Points on a hilly landscape, in no order, each with its height.
From any point a ball takes the steepest step (drop divided by distance) to one of its 6 nearest points. It stops when none of these is lower. Distance is the straight distance between rows; heights are no part of it.
z365: [132 124 168 103  93 127 130 170 108  99 102 115 106 102 117]  height 2.74
z45: [121  80 110 128 131 147 131 108 106 171 113 136 144  60 141]  height 4.80
z162: [148 161  81 166 171 108 143  73 153 148 184 135 128 162 153]  height 2.27
z156: [128 140 115 126 133 127 136 153 135 111 110 130 113 108 118]  height 4.29
z243: [128 163 113 156 160 117 128  94 151 113 156 145 131 151 119]  height 2.14
z121: [112  73 183  78  54 144 106 170  97 110  40 112 117  67 128]  height 5.51
z719: [132  98  91 125 149 141 128 103  97 181 148 157 138  73 164]  height 4.26
z760: [137 120 183 125 106 124 112 136 115  92 131 102 122 159  93]  height 4.12
z871: [126 159 169 128  99 122 113 143 157 105 145  94 135 213 111]  height 0.34
z811: [125  96  78 125 157 144 129 108  84 166 148 167 136  61 186]  height 1.40
z790: [126 153 147 142 140 111 126 130 130 103 147 156 120 171 104]  height 2.38
z383: [106  74 172  79  73 144 107 171 102 106  50 133 122  73 137]  height 5.22
z901: [121  97 104 125 137 144 147 129 127 157 105 120 139  88 129]  height 4.77
z175: [112 197 104 163 170 119 139 113 162 136 194 153 145 206 119]  height 2.08
z742: [121 185 130 150 147 109 142 130 156 136 181 156 141 213 109]  height 2.88
z424: [139 114  75 126 162 127 134 108  98 187 148 142 139 100 153]  height 3.26
z752: [110  58 123 122 123 153 126 122 115 152  81 141 135  48 130]  height 4.75
z746: [139 125 177 111 107 115 122 153 103  91 123 110 109 136  98]  height 4.15
z927: [119 168 136 151 154 115 134 114 145 113 161 160 130 182 115]  height 2.41
z416: [139 167  98 161 172 119 134  81 156 127 169 140 131 157 135]  height 1.81
z404: [121 116 110 123 136 140 137 151 136 133  99 127 130  97 128]  height 4.62
z881: [143 166  86 170 182 111 146  71 157 148 202 143 135 177 150]  height 1.15
z678: [123 130 138 110 112 130 134 167 122 105  96 134 114  98 127]  height 3.88
z254: [108  84 144 100 103 147 120 165 120 111  65 135 129  78 137]  height 5.24
z267: [135 107  87 120 155 133 137 110 102 183 138 128 143  97 144]  height 4.53
z801: [126 100 190  99  63 133 133 165 112  90  88  90 106  92 115]  height 2.40
z556: [107 157 179 122  74 134 101 142 149  83 109  82 129 192  79]  height 2.61
z587: [131 170 151 145 125 111 134 143 153 127 174 142 139 221 111]  height 2.24
z412: [157 141  75 146 166 111 139  94 136 161 145 128 124 139 145]  height 1.48
z972: [124 114 161  98  89 130 136 174 118 102  88 114 113  89 129]  height 3.64
z574: [128 153 167 138 113 114 119 137 141 113 154 126 132 207 114]  height 1.67
z192: [138 145 141 125 130 114 127 139 122  95 124 143 107 126 109]  height 1.68
z734: [120 178 110 161 172 117 141  92 160 125 183 146 137 176 124]  height 1.73
z366: [116 164 176 124  84 129 104 145 160  92 129  83 129 208  96]  height 2.36
z527: [162 138  64 138 170 103 136 102 114 182 151 140 130 130 161]  height 1.78
z360: [135 169  90 167 177 116 146  77 165 138 193 138 138 174 142]  height 1.43
z473: [126  86  91 131 142 145 122  94  83 162 125 164 129  43 179]  height 3.74
z687: [106  59 136 119 118 154 125 139 121 135  69 140 134  54 127]  height 4.76
z591: [117  81 117 124 131 150 135 129 123 157  93 128 144  68 132]  height 4.69
z88: [118 133 185 116  83 143  98 138 124  79 107  81 131 167  76]  height 1.97
z379: [147 122  67 126 173 116 130 105  99 186 156 143 135 113 157]  height 2.31
z34: [131  77 100 124 124 149 121  99  78 161  96 159 124  26 172]  height 7.36
z218: [129 134 179 129 102 120 107 135 136  93 131  98 130 196 103]  height 2.77
z413: [131 156 126 146 150 113 129 118 140 103 132 151 115 138 118]  height 2.62
z715: [128 180  88 167 188 116 144  76 163 144 211 133 148 191 136]  height 2.09
z635: [148 125  72 134 160 123 137 106 113 178 136 130 136 112 145]  height 2.23
z554: [151 148  77 159 163 113 138  94 143 144 144 125 128 138 138]  height 1.72
z482: [135 192 157 128  98 125 119 150 173  93 172  83 121 229 102]  height 3.37
z911: [132  84  72 138 155 147 121 102  88 154 130 173 124  38 192]  height 3.36
z670: [144 123  84 136 154 128 145 117 136 152 119 119 133 110 130]  height 3.53
z454: [133 136 174 130 113 115 110 139 130  96 141 119 123 190 103]  height 2.75
z343: [167 149  65 147 170  96 134  83 130 171 162 140 125 146 163]  height 2.76
z571: [126 108 187 102  80 135 125 158 111  88 108  80 104 105  99]  height 1.75
z808: [122  99 173  83  66 134 123 175 111 109  70 117 112  85 136]  height 3.95
z351: [122 123 149 103 101 132 135 173 115 106  86 128 115  90 129]  height 3.80
z789: [143 179 148 140 119 109 141 152 166 120 178 114 128 236 109]  height 2.42
z41: [101  68 151 100 104 153 111 161 119 111  53 143 134  64 132]  height 5.07
z989: [109 100 122 110 123 145 136 159 134 132  83 136 135  81 133]  height 4.58
z178: [116 200 174 119  82 124 120 146 182  82 152  84 123 215  92]  height 2.81
z873: [104  74 126 112 113 150 118 147 127 132  73 132 137  70 129]  height 4.73
z56: [127 121 188 111  87 134 118 147 113  78 110  74 110 121  84]  height 1.51
z10: [126  95  98 122 145 138 139 113 112 180 129 138 143  80 147]  height 5.39

Where does a ball stop that starts at each point below?
z404 => z412
z927 => z881
z254 => z56
z267 => z412
z243 => z881
z424 => z412
z678 => z56
z34 => z811
z742 => z881
